Each row is a point on a tangle of strands that fork, close into loops and nearly touch. The rows are in no order.
Points whose rows are less than 115 apart are linked; no others are. Some points are linked to none.
Kipab: [7,-25,32,-13,29,-21,20,19,-35,12,-14,-19,28,33,15,-8,-12,0,40,13,9,34,-25,-20,37,33,-27,-58,28,9,-21,6,35,-3,37,15,32,18,-20,-6,-55,18,-60,-41,16]
rez: [10,-2,-40,11,-55,-3,-9,-37,36,-20,16,9,-52,-7,-9,-2,37,8,-16,-2,21,-29,53,33,-30,-36,16,41,-28,-31,-7,-13,-13,-23,-29,10,-7,-9,28,-6,72,-6,31,7,-35]
vin: [-5,28,-28,-8,-15,9,-45,-4,84,11,-15,-8,-23,-41,11,1,-24,-20,14,-55,-14,-9,13,-24,-14,4,2,16,-5,-16,-12,14,-33,1,19,-13,-17,-20,17,5,33,17,-4,41,-7]
maro: [1,17,-17,-34,6,13,32,47,-43,6,-5,-14,41,-8,-17,11,-21,16,-25,23,-25,-24,-7,-24,-17,-4,39,-23,-3,61,39,50,-30,31,-28,-31,32,14,-24,37,-37,-37,6,-41,38]
rop: [-7,4,43,-7,14,10,41,14,-1,5,-21,20,4,27,38,28,-28,-37,-23,-12,-18,0,-30,-23,-18,29,8,-38,26,-9,13,6,-2,37,12,-30,37,30,-62,40,-40,-11,-32,-19,-28]
zaret: [-34,-21,31,-10,28,13,28,10,-49,-16,37,25,55,7,0,-4,7,24,-11,16,24,20,-35,18,38,15,-4,-9,18,22,-7,4,7,8,-4,-14,-15,0,-29,-2,-35,-16,-3,-8,15]
saro: [69,32,-44,-56,-6,-23,16,-24,1,19,-40,-9,-16,3,-53,7,-4,18,0,35,-39,-40,31,-21,-55,-23,38,9,0,38,13,25,-25,-19,-20,-10,58,-2,12,1,10,-10,7,12,-16]
Pimur: [-35,-6,20,-15,6,13,40,19,-12,19,37,-15,15,29,31,21,-16,-6,-14,-14,-22,-8,-6,-19,27,33,2,-65,18,-9,0,43,2,9,-4,-35,27,1,-30,32,-27,-6,-12,-65,18]
Mekal: [-7,21,36,-66,15,19,6,-25,50,44,47,19,12,5,30,-5,-32,22,5,-12,-13,-20,18,-23,8,19,39,-14,25,11,-31,31,-24,4,-17,-50,12,-11,-41,25,23,-4,-7,-13,-48]
vid: [-5,-38,-24,3,-14,-32,-37,-12,3,-6,23,-38,-14,-1,2,-12,37,13,42,26,42,-6,47,21,2,-16,-13,-9,1,-21,-23,-4,32,-45,13,58,2,-23,35,-31,34,16,10,-17,-14]
Nafod: [19,16,-11,-26,20,-3,13,11,11,-14,-34,5,28,-14,-12,-14,-32,8,13,-7,-2,14,-39,-29,-5,0,-1,17,6,48,-13,13,-19,21,6,-11,18,3,-13,-3,-23,9,-29,31,12]
Fufo: [-5,15,0,-62,19,6,33,9,10,16,16,-26,37,10,2,5,-36,20,15,-6,-14,-15,-16,-29,16,13,7,-46,24,43,-12,61,-17,12,-1,-38,50,-9,-30,17,-28,2,-30,-39,13]
riba: [-11,-6,63,47,5,13,-16,1,-20,51,25,25,-24,28,23,18,9,-34,-47,-13,-56,-4,28,2,15,33,13,-37,-6,-49,20,-23,22,1,-20,-21,-42,13,-20,20,-6,-19,24,-28,2]
kuvo: [51,-1,2,0,-17,-17,-15,-12,2,29,-39,17,-42,19,-26,10,4,-15,4,20,-32,-10,25,-12,-25,-1,15,-8,-9,-4,-1,-27,8,-15,-11,3,13,2,10,-13,2,10,-8,15,-26]
supa: [-1,-4,11,1,23,3,-19,17,-20,7,-11,-1,21,-13,-6,-23,-9,2,21,3,-4,26,-22,-2,32,16,-22,-3,-2,23,-7,-6,10,4,15,7,-26,-2,9,-22,-22,3,-19,19,34]
Naf: [-17,-27,36,7,34,3,5,34,-58,8,7,1,47,14,3,-19,2,9,13,9,4,38,-34,0,43,16,-19,-26,14,26,-5,1,28,7,18,9,-21,10,-18,-4,-49,-11,-19,-10,41]
dumob: [34,33,-70,-8,-20,6,-3,-32,-16,-19,0,0,-11,-18,-53,-22,28,33,-16,0,-3,-27,-4,19,-22,-34,11,52,-35,31,8,4,-20,-31,-51,-4,-2,-18,40,-8,24,-18,39,49,22]
mozap: [-28,-5,-18,-5,-13,19,-57,-18,22,44,52,-25,-14,-8,-17,-25,10,20,30,-9,-19,-9,53,12,44,-2,3,-3,-21,-8,-25,17,6,-38,-28,2,-53,-36,50,-11,44,3,18,5,26]
natol: [27,23,-34,-14,-8,10,17,-39,-35,-52,22,29,22,-6,-20,-26,33,45,-15,33,50,-7,-23,27,-22,-25,10,56,-6,41,-6,-2,0,-25,-36,10,0,-8,4,-8,17,-29,40,34,-16]
fer: [6,4,-26,-27,-9,3,35,-27,31,-22,13,2,6,5,-27,-3,1,34,20,-6,20,-8,-9,9,20,-9,-17,17,-3,29,-35,10,-27,-11,-10,-21,17,-24,10,-24,-5,20,-21,1,-6]
rikeg: [54,1,25,-25,-2,-12,12,-24,28,-11,-20,17,-21,15,-9,10,-10,3,45,12,31,28,-6,11,-13,5,-26,9,14,4,-40,-42,3,-4,17,-2,20,-3,-10,-27,-22,34,-58,-4,-51]
nonet: [-7,-18,27,-21,22,-23,27,12,-16,-16,-8,5,35,22,28,7,-16,5,19,22,31,23,-27,-13,7,16,-7,-30,43,7,-17,15,14,11,35,10,44,17,-39,-2,-26,9,-35,-35,-18]
teb: [-18,-5,-56,26,-15,-22,-5,36,29,-4,-67,-62,-17,-13,8,-2,-14,-15,9,-45,-16,-1,-7,-28,-6,-18,-14,-9,-21,-13,3,21,-6,8,37,10,32,25,36,6,-17,34,-11,3,59]
zoda: [5,-10,14,-24,0,-1,56,5,-33,9,6,23,7,30,9,35,-13,6,-19,31,-16,-20,8,-7,-8,15,22,-46,17,4,8,14,3,11,-16,-27,55,14,-39,9,-42,-11,-4,-55,-19]
Fiz: [-18,1,8,24,12,3,-41,8,17,-26,4,-1,9,-52,23,-14,3,-13,23,-21,54,33,-14,31,7,-1,-35,35,3,-29,11,-31,9,11,41,46,-43,-15,15,-16,30,4,3,34,-12]
mab: [35,23,-41,-48,-23,14,9,-53,32,8,20,-3,-20,2,-48,-18,-1,48,25,-8,-14,-28,33,14,-2,-22,23,44,-20,32,-34,15,-40,-33,-44,-28,13,-29,21,-10,41,-5,-5,15,-10]
sep: [-6,9,29,33,-16,32,-12,-16,30,30,9,17,-58,19,-5,11,5,-27,-15,-39,-34,3,13,29,18,11,-17,-5,-23,-47,2,-39,-5,4,-11,-29,-47,-12,13,12,-8,11,-15,5,1]
vov: [6,6,-14,7,-5,7,-22,-1,-2,5,-1,12,-6,-12,-22,-9,1,3,2,-3,-11,0,-1,-1,12,-5,-4,19,-18,10,1,-7,-4,-7,-17,1,-24,-15,27,-12,3,5,9,29,14]
vogut: [13,-10,52,-5,32,11,20,26,-15,29,-10,-28,3,38,21,-7,-13,-25,35,-26,-20,38,-34,-12,49,52,-42,-64,11,-9,-15,-5,31,-5,40,-1,9,8,-23,8,-60,14,-62,-35,37]
soke: [-25,-8,-25,2,-32,-6,-33,-31,25,3,43,-15,-30,-6,11,0,28,14,-12,9,14,-36,55,12,-10,-22,25,11,-15,-26,7,18,-7,-28,-23,16,-15,-13,28,3,74,-8,50,-9,-22]
sutig: [-18,16,16,-20,19,-1,-36,5,21,12,8,8,22,-22,34,-3,-26,-11,-4,-7,2,-3,-4,-32,-9,14,26,7,26,2,6,24,-10,19,13,2,-7,4,-19,15,33,-7,11,17,-23]
kade: [-32,-6,-18,-5,-1,-2,-44,-12,27,24,40,-36,3,-15,4,-11,3,10,21,-6,4,-18,35,-6,24,-4,3,-13,8,-8,-14,36,1,-29,4,15,-15,-32,35,-8,44,8,17,-9,16]
Tato: [-35,-10,38,11,22,17,10,47,-42,39,25,-28,29,24,44,16,-8,-19,-31,-22,-46,9,-3,-34,17,40,17,-71,12,-5,19,45,12,25,-1,-23,4,25,-47,38,-21,-26,16,-61,42]
ker: [-12,-10,32,56,-27,2,7,-11,-20,37,3,17,-58,49,4,38,20,-43,-52,4,-55,-18,35,11,0,7,9,-38,-13,-64,33,-27,17,0,-25,-10,-16,10,-5,15,-12,-5,20,-41,1]
Nodu: [32,12,-53,-20,-7,-14,7,-12,20,-25,-21,-16,6,-14,-42,-12,6,29,32,-7,20,-9,-11,-6,-4,-19,-18,26,-8,39,-30,15,-24,-17,3,6,27,-17,31,-32,3,25,-9,31,15]
feput: [-23,-11,11,0,-14,-4,-52,-18,33,29,45,-10,-21,4,26,3,11,2,9,5,5,-15,58,3,6,3,14,-7,7,-36,-8,17,9,-20,-7,18,-24,-16,15,3,68,3,27,-15,-31]
Mudu: [-51,-5,34,-2,44,31,-13,12,-4,29,57,-32,45,3,10,-31,-5,11,28,-34,-4,20,-21,-3,74,25,-29,-45,24,15,-23,25,16,-6,12,-20,-46,-23,-3,8,-21,-6,-24,0,54]
Kezo: [-46,-15,51,-2,40,7,-17,15,-19,38,52,-20,45,12,37,-14,2,-2,16,-5,2,25,0,-13,48,30,-9,-53,34,-3,-17,25,35,1,24,3,-28,1,-22,1,-4,-8,-7,-26,24]
Tefa: [-23,-9,28,-6,4,6,-18,-20,-42,21,76,20,24,9,12,-18,26,28,-19,42,20,-7,31,14,15,-1,40,6,3,-4,8,2,29,-23,-35,10,-38,-3,-7,6,40,-33,51,-10,-15]
gog: [-23,16,-12,-23,0,21,51,23,5,21,31,-49,16,16,14,20,-27,2,-6,-20,-30,-25,-13,-25,27,20,2,-72,8,17,7,68,-16,16,-12,-44,51,-6,-15,32,-43,1,-23,-72,41]
veten: [-5,-29,17,6,-6,-5,-25,-15,-10,7,41,-1,-12,14,-3,-19,27,15,25,29,35,14,37,36,24,-5,-16,2,-7,-21,-22,-26,34,-34,-2,35,-37,-16,31,-28,33,2,9,-19,-22]
Dum: [-26,-4,28,-21,13,10,50,6,-7,0,39,12,26,19,46,28,-15,7,-15,12,24,-17,-10,-6,-2,24,7,-45,33,-8,0,30,-6,26,7,-26,43,6,-55,24,-24,-9,-2,-59,-29]
nesa: [5,-3,28,49,-28,13,-8,-21,-2,24,-16,25,-64,23,-11,25,16,-36,-32,-2,-48,-6,23,18,-6,1,2,-4,-22,-45,22,-47,9,0,-21,-15,-29,5,9,7,-9,0,8,-1,-12]
vabi: [3,-18,-32,62,-25,-15,3,6,2,-38,-44,-6,-42,-11,-13,21,35,-28,-22,-12,20,-2,-4,38,-18,-25,-37,23,-23,-42,18,-49,7,-3,17,24,-5,8,35,-20,-9,24,6,15,12]
gesa: [-30,23,-22,-23,5,22,39,47,5,-12,-1,-31,43,-14,12,10,-37,9,-17,-9,-7,-20,-33,-28,-10,-2,17,-24,1,50,26,62,-37,47,-7,-44,34,9,-30,46,-34,-22,-10,-35,34]
zisop: [15,-14,6,58,-10,-1,16,2,-28,-50,-32,26,-28,-5,-27,13,27,-21,-30,10,15,20,-25,47,-21,-19,-33,39,-26,-25,31,-70,9,8,3,15,-25,10,15,-14,-27,2,2,30,-4]
Pone: [-6,-10,-37,27,-37,0,47,-28,19,-60,20,3,-27,12,-27,9,39,25,-10,-3,45,-15,-7,56,10,-29,-39,38,-24,-9,-18,-30,-23,-12,-12,-8,0,-16,28,-22,1,15,9,-11,-6]
fop: [-37,2,-61,29,-14,-3,-8,19,6,-26,2,-42,5,-32,-11,1,5,9,-32,-12,-3,-31,-3,-6,3,-30,-2,14,-27,3,30,37,-15,1,-6,2,-4,-7,41,3,13,0,42,3,57]
nis: [25,-6,36,55,8,19,5,12,-35,-9,-38,30,-34,4,-33,6,9,-29,-13,9,-22,30,-33,45,-7,1,-32,22,-30,-16,28,-77,11,13,4,-1,-44,9,3,-15,-60,-1,-22,28,20]
pogib: [-10,22,-20,-32,-5,-1,-12,-25,67,-19,19,-3,8,-27,13,-6,-17,17,34,-25,35,-5,2,-4,-8,-9,-4,28,13,5,-35,22,-32,-3,20,0,3,-19,2,-4,41,18,-8,22,-37]
Tuze: [-47,-10,-5,1,22,17,-23,3,6,16,49,-32,33,-4,1,-23,-1,18,27,-7,6,6,1,1,52,0,-18,-23,9,9,-19,29,10,-15,5,8,-36,-27,21,-12,8,7,1,-3,41]
zeg: [-2,-19,11,37,-3,-19,22,16,-21,-10,-37,-5,-19,34,7,22,4,-35,-4,6,-8,21,-17,6,5,14,-27,-27,2,-33,14,-28,26,3,31,13,20,20,-3,-9,-39,14,-25,-37,14]
kupo: [-20,27,0,-21,-7,17,-46,-22,77,12,34,3,-5,-40,22,-12,-21,0,35,-43,18,7,15,-9,6,8,6,31,5,-11,-26,17,-30,-3,3,-7,-36,-26,10,5,57,8,0,37,-31]
zozov: [15,-1,8,27,-9,-20,-8,0,1,-11,-58,18,-27,-7,3,19,-9,-50,-19,18,-7,1,3,-23,-61,-14,19,13,4,-21,28,-28,5,22,14,22,10,35,-7,10,6,-5,11,31,-38]
Pepo: [81,-9,14,-20,4,-22,-1,-5,-1,2,-44,7,-28,-1,-22,-14,-4,-6,63,28,18,34,2,14,-35,4,-33,9,-1,-4,-31,-61,20,-5,21,29,10,-11,5,-43,-23,38,-53,6,-39]
Pokiv: [-20,-30,30,-15,41,-21,-36,11,-45,38,40,-24,52,16,19,-16,2,14,35,38,10,12,21,-25,30,15,13,-52,42,11,-16,26,44,-15,24,39,-4,4,-20,-14,-1,-9,-3,-28,14]
Vobop: [-22,7,24,-27,25,19,10,46,-38,25,14,-3,50,-3,14,6,-27,5,-36,1,-32,-7,-16,-29,-6,23,49,-34,15,39,22,46,-12,40,-16,-34,11,25,-55,38,-29,-38,11,-30,17]
pepav: [26,8,9,-44,21,10,-14,-1,-46,61,16,12,22,10,-41,-19,-3,28,-3,22,-64,-11,22,-18,17,11,48,-5,-8,47,6,16,4,-21,-48,-25,-10,-8,5,2,-8,-28,10,7,28]
Bize: [10,14,28,-84,18,20,36,-16,22,43,32,9,23,15,5,1,-33,29,10,-10,-26,-15,1,-20,15,26,30,-36,25,33,-34,38,-26,3,-25,-66,34,-18,-42,20,-22,-1,-28,-31,-22]
Sigom: [-6,15,-26,-15,4,17,44,16,7,-25,-18,-1,21,-7,-8,15,-24,10,-23,-14,-8,-15,-39,-19,-6,-5,3,3,2,39,15,28,-32,32,-10,-40,29,1,-17,14,-36,-8,-6,-3,11]
gal: [15,4,22,4,-1,-6,-32,-6,18,-3,-8,27,-15,-14,18,5,0,-21,9,5,24,16,9,4,-23,-1,-1,26,8,-24,-2,-35,9,9,16,22,-19,4,-4,-8,27,6,1,23,-55]
Suker: [4,-8,-42,3,-2,-10,20,-3,-37,-41,-8,-13,22,-4,-24,-9,17,25,-14,35,30,-14,-18,7,-5,-25,-2,11,-5,30,7,17,4,-11,-10,21,18,-3,11,-9,-5,-7,22,0,25]
Kos: [24,-1,-15,-4,-26,9,31,-39,20,-32,15,21,-18,10,-29,-4,19,26,11,1,32,0,0,37,5,-18,-19,37,-16,10,-34,-26,-15,-14,-20,-15,-10,-14,15,-21,12,16,-13,12,-23]
Feti: [28,21,-44,-21,-10,6,28,-25,-15,-29,1,9,2,-4,-35,-8,11,33,-20,26,15,-19,-2,11,-23,-28,10,31,-13,34,6,10,-16,-17,-38,-3,15,-14,18,-9,10,-17,28,18,-2]
Fom: [31,7,26,13,16,-1,-37,9,12,-15,-15,17,-8,-53,16,-9,-6,-28,33,-3,36,49,-7,32,-30,2,-26,43,-9,-28,15,-62,13,21,35,43,-50,-7,2,-25,16,2,-11,42,-51]
Sufe: [5,9,-29,2,-19,14,-55,-15,7,45,23,-8,-31,-13,-33,-19,13,14,-2,-9,-50,-24,51,1,11,-5,29,18,-37,-1,5,9,-1,-34,-41,-5,-42,-25,47,-3,43,-4,36,22,24]
vogit: [67,0,-13,-11,-6,-27,-7,-5,-36,4,-48,15,-11,12,-30,2,17,-2,6,46,-17,-7,18,-16,-39,-11,30,8,0,14,11,-19,24,-16,-11,32,37,11,7,-17,6,1,5,14,-17]
nel: [-15,-11,-10,27,5,-28,-4,23,-4,-39,-47,-12,10,-18,31,-1,-10,-18,-3,4,28,15,-17,-8,-13,-9,-14,15,14,-16,21,-8,11,21,37,46,19,29,0,2,4,8,-2,5,-1]
Bute: [-29,16,10,-1,-2,15,-7,-22,27,-24,34,34,0,-18,27,5,-1,7,-27,0,28,-8,0,8,-10,-4,18,41,2,-12,5,-3,-22,14,-9,-4,-31,-7,-13,15,42,-20,33,22,-45]
dur: [-24,22,-3,-9,21,-3,-43,33,18,14,-13,-17,27,-31,34,-10,-35,-19,-18,-16,-24,-2,-4,-61,-22,0,36,10,12,11,32,45,-26,37,16,3,-8,22,-24,29,30,-21,21,18,14]
peli: [6,11,-33,-8,-6,-22,-38,-3,37,-28,-16,-7,4,-47,14,-9,-1,-2,26,-12,40,1,-1,-7,-21,-7,-7,35,6,-4,-11,7,-13,-3,32,35,4,-12,17,-13,41,14,5,40,-22]
Nomo: [-19,13,-20,21,-39,15,0,-29,38,-42,24,27,-29,-21,6,13,16,1,-32,-11,33,-20,13,30,-23,-22,9,56,-22,-26,9,-18,-25,5,-19,-3,-33,-8,12,4,61,-12,44,24,-44]
kosiv: [18,-32,24,-17,18,-19,-11,4,-48,35,20,-3,28,30,-11,-11,7,17,30,41,-8,7,19,-3,30,13,3,-42,24,19,-20,5,40,-30,-3,19,12,-5,-2,-19,-19,1,-17,-29,9]
gan: [16,-6,-8,41,-5,-18,-6,20,-41,-21,-70,13,-3,-5,1,1,-1,-40,-37,31,-14,4,-12,-22,-54,-20,23,21,-9,2,46,-21,13,20,2,33,9,45,-3,9,-9,-17,23,35,5]
lig: [33,16,-66,-14,-37,8,-2,-39,18,7,4,-14,-36,-1,-69,-13,23,36,2,-15,-29,-36,34,23,-9,-27,13,36,-45,20,-14,6,-29,-36,-55,-18,5,-29,48,-16,29,2,16,25,22]
Vituz: [-21,-12,34,26,11,-7,43,35,-32,-25,-39,11,17,32,40,29,-20,-37,-19,1,-1,27,-40,-5,-11,18,-7,-26,17,-16,29,-5,11,35,30,0,31,51,-59,26,-48,-17,-19,-29,-5]
sib: [2,4,-30,26,-4,-20,-6,22,-15,-54,-51,3,11,-31,6,-8,3,-12,-23,6,23,3,-24,-9,-36,-25,4,43,-5,4,36,-9,2,17,19,41,10,29,9,6,7,-9,26,40,15]
dafo: [62,18,-8,-24,19,-10,-7,11,-18,-2,-51,19,19,-20,-35,-32,-19,8,41,14,-8,22,-34,-24,-19,4,1,28,-6,51,-13,-20,2,3,4,18,7,7,0,-28,-19,8,-30,53,5]
rotep: [-1,-10,-36,27,-2,-37,9,36,4,-26,-84,-39,-4,-8,18,-5,-17,-18,13,-17,4,16,-21,-26,-18,-17,-12,2,-4,-4,9,-5,5,22,46,35,39,44,14,6,-27,27,-20,1,30]
nesi: [-20,3,-9,20,-6,14,-14,-5,13,-42,25,13,6,-32,1,-14,18,10,10,-7,57,19,-14,41,16,-13,-33,50,-11,-10,-1,-31,0,-8,9,23,-52,-16,29,-12,27,-1,16,39,-6]
mita: [37,10,2,-22,-19,-16,-12,-28,35,6,-16,21,-33,-1,-2,9,-3,-11,15,13,-1,-11,29,-13,-41,-12,22,20,7,-8,-9,-12,-10,-6,-3,4,19,3,-6,-3,37,9,-1,20,-62]
supaf: [-11,-17,22,26,23,-10,-5,36,-18,17,-27,-52,5,18,33,-14,-12,-23,34,-25,-16,44,-13,-15,35,25,-38,-51,5,-23,2,1,36,3,54,33,3,24,-2,3,-34,13,-35,-41,54]
rik: [17,-12,-39,4,-29,-20,-13,-24,6,-28,5,-9,-30,-4,-10,-6,45,14,9,16,42,-16,35,24,-26,-27,-8,27,-13,-13,-18,-14,7,-42,-10,43,11,-19,34,-20,47,10,30,1,-24]
Dif: [-10,-15,-38,14,-32,-23,13,-15,54,-39,-16,-17,-31,-11,5,25,27,-5,7,-29,42,-13,6,24,-17,-19,-35,17,0,-33,-18,-8,-15,-5,27,10,25,-11,25,-17,23,36,-4,-3,-26]
Lago: [-48,-1,57,22,18,31,18,-4,11,3,51,4,-1,23,25,12,8,-5,-5,-35,9,22,-18,45,59,26,-38,-20,1,-38,-4,-9,9,-1,12,-24,-29,-12,-10,19,-13,-1,-13,-28,6]
tafa: [-22,-15,9,53,1,-13,30,35,-27,-31,-62,-7,1,24,25,21,-11,-40,-17,-9,-12,31,-39,3,-8,-3,-22,-9,-2,-27,42,-27,15,33,34,16,17,55,-23,21,-50,-7,-15,-13,19]
defid: [23,17,-6,-27,1,8,-29,-16,-23,54,18,13,-3,4,-40,-13,4,17,-15,17,-61,-24,36,-10,-1,0,47,15,-20,19,16,12,-2,-26,-56,-16,-17,-18,21,6,26,-24,35,18,7]
Tor: [5,2,73,7,-3,12,7,-19,-4,58,11,41,-29,34,19,22,-2,-32,-37,4,-56,-12,32,-19,-14,25,42,-35,5,-33,11,-20,7,8,-27,-40,-9,17,-45,27,-7,-22,12,-17,-40]
kenu: [24,-4,-3,-11,-4,0,39,2,-38,0,-13,26,5,18,-17,23,-3,4,-32,31,-19,-19,-5,-10,-16,-6,23,-9,0,19,18,0,0,11,-23,-21,27,7,-17,5,-25,-12,11,-17,-8]
risa: [-43,6,-54,32,-11,-5,-13,40,29,-25,-37,-49,6,-38,8,-3,-17,-15,-14,-36,-5,-5,-15,-23,-1,-31,-10,17,-18,-6,24,33,-20,20,21,-1,3,12,34,11,5,8,24,15,59]
varu: [1,8,46,-14,8,16,24,-11,14,26,4,30,-9,22,13,14,-14,-16,-20,-8,-29,-6,-1,-9,1,26,10,-19,12,-12,-1,-1,-6,17,-16,-41,7,7,-36,19,-20,-4,-13,-5,-30]
zadap: [-3,-9,13,-20,27,3,-13,23,-55,39,21,-5,44,6,-22,-17,-1,26,-6,24,-33,0,1,-22,29,6,28,-22,7,46,9,33,13,-6,-23,-11,-9,0,-7,4,-20,-24,12,-7,45]
Sudo: [4,3,32,19,8,21,13,3,-13,12,-18,41,-10,9,-15,12,-2,-25,-29,-7,-33,8,-22,9,0,12,-3,3,-4,-3,13,-35,-6,17,-14,-30,-24,10,-14,11,-34,-8,-11,20,-3]
bal: [14,13,-27,-37,-28,14,22,-47,58,6,28,-9,-18,13,-27,-7,-8,44,36,-24,3,-16,25,18,20,-13,-7,16,-12,12,-54,12,-39,-19,-22,-36,13,-33,11,-20,23,23,-26,-8,-16]
tamu: [39,0,-58,7,-13,-23,-14,9,12,-21,-54,-23,-17,-35,-29,-14,8,2,26,-14,14,0,-9,1,-23,-23,-17,30,-22,9,-16,-16,-3,-11,18,28,18,-6,38,-32,-4,34,-11,44,24]
Zal: [18,11,-62,1,-8,-34,-33,13,22,-13,-49,-32,-1,-52,-1,-15,-5,-1,13,-16,14,-11,5,-24,-33,-26,12,28,-10,6,-3,18,-10,-8,26,37,17,5,34,-10,28,16,9,46,18]
paka: [-35,-5,52,3,29,15,0,40,-36,24,21,6,43,5,41,10,-10,-12,-38,-18,-26,10,-13,-29,4,39,27,-37,20,0,19,19,5,41,-4,-24,-9,26,-64,37,-16,-39,18,-22,19]
buka: [10,-21,52,-3,16,-2,-24,-3,-25,35,33,13,6,19,1,-16,12,10,27,31,4,27,22,19,31,20,-12,-24,9,-6,-26,-29,42,-22,4,20,-30,-10,-3,-25,-5,3,-10,-25,-14]
rorok: [-19,14,34,-39,11,7,0,-19,48,4,30,23,11,-1,52,12,-22,-4,-2,-8,28,-10,3,-17,-7,16,18,5,35,-15,-18,19,-19,19,12,-15,7,-3,-40,19,33,0,-4,-8,-60]
kesal: [-21,-3,17,13,-19,34,69,-39,29,-36,40,22,-21,40,-13,16,11,34,0,-23,26,9,-30,69,50,-3,-49,7,-12,-19,-28,-30,-18,-3,-10,-52,-12,-19,-5,-5,-29,24,-42,-36,-7]
gikeb: [10,9,-20,3,7,-6,-21,-13,-29,-40,14,15,25,-29,-5,-31,21,16,0,18,54,11,-26,14,-9,-14,-4,49,-1,20,8,-13,15,-15,-9,36,-25,-4,19,-12,25,-20,31,49,-8]
zibo: [7,-24,1,44,-17,-34,4,7,-11,-22,-40,3,-42,15,-2,25,22,-36,-6,10,14,5,7,23,-17,-5,-28,-13,-3,-45,13,-47,27,-4,26,33,15,17,18,-17,-13,25,-15,-23,-12]
suke: [-13,11,3,7,7,32,-13,-3,44,7,13,-11,-13,-9,-9,-7,-7,-1,25,-49,-4,17,-21,21,47,15,-51,-1,-15,-12,-24,-12,-14,-2,18,-24,-34,-28,23,-3,-12,27,-32,18,30]
fozu: [-21,-23,35,4,41,-2,-47,21,-62,50,48,-16,57,-2,5,-26,14,16,9,33,-17,12,21,-24,32,17,29,-34,21,22,4,24,39,-18,-7,24,-40,3,-11,-7,1,-30,27,-8,40]
tedat: [14,-4,46,38,13,29,21,13,-50,-10,-19,58,-5,13,-36,0,13,-18,-36,8,-25,24,-42,33,3,5,-7,29,-26,11,24,-71,-1,14,-24,-30,-47,13,-16,3,-59,-24,-8,44,16]
gefas: [58,2,-5,-10,17,-25,-15,7,-3,-22,-49,13,5,-31,-6,-28,-18,-10,47,16,27,30,-26,-5,-38,0,-19,31,5,14,-16,-39,14,7,27,38,4,3,4,-32,-5,22,-33,38,-28]
reb: [3,-2,19,-11,6,-11,15,-9,26,-12,-12,7,0,18,18,16,-11,-7,18,1,22,10,-11,-2,6,9,-21,-12,19,-6,-16,-5,2,3,25,-1,29,3,-14,-7,-9,21,-31,-16,-32]
topas: [-30,-15,-39,29,-50,-4,29,-24,44,-38,20,-14,-50,4,2,27,37,4,-17,-24,36,-27,21,45,-1,-28,-33,12,-18,-44,-12,-10,-18,-11,0,-4,10,-18,31,-17,27,28,11,-30,-17]
fof: [37,1,-16,-5,-9,-39,1,-7,-17,-20,-47,10,-10,2,4,11,2,-14,-21,41,9,-20,10,-26,-63,-25,34,6,12,1,27,0,7,0,13,41,50,23,-9,4,23,-6,21,10,-34]
gubed: [-22,3,-3,34,2,0,-31,33,6,19,-24,-19,-6,-7,25,2,-16,-36,-28,-18,-44,-3,7,-38,-10,3,12,-6,-1,-13,38,22,0,22,13,5,-7,25,1,21,12,-13,24,-1,33]
vopo: [-16,-13,-11,-12,9,9,29,0,-65,-30,38,15,55,3,-19,-13,18,39,-23,39,33,-3,-25,19,22,-8,7,7,3,41,6,14,12,-8,-23,3,-7,-7,-3,3,-21,-30,30,2,29]
ped: [-12,-1,-3,23,-6,3,6,16,-13,12,-13,2,-10,9,4,24,-10,-26,-43,5,-41,-20,9,-21,-11,1,19,-20,-3,-6,34,15,-6,16,-16,-15,7,11,-6,16,-8,-9,24,-19,11]
Naz: [-3,16,-27,4,-29,-5,-1,-17,71,-5,-19,-11,-41,-12,5,24,-4,-16,7,-43,-2,-14,13,-5,-15,-3,-13,4,-2,-34,-15,3,-25,0,19,-18,23,-11,19,1,14,35,-13,9,-15]

A piece is two or more points that can be reached from each other along the links. Count, over all rows, the pieces, the separate loops (a circle has one, a figure eight two, a Y none), the forks (points with three links) and the tips (points with one).
pieces -> 4
loops -> 5
forks -> 7
tips -> 5

How many points has the smallest loop of links through each point below? Write 0 if it is on no loop.
tafa -> 11
gubed -> 13
Naz -> 13
soke -> 13
fozu -> 11
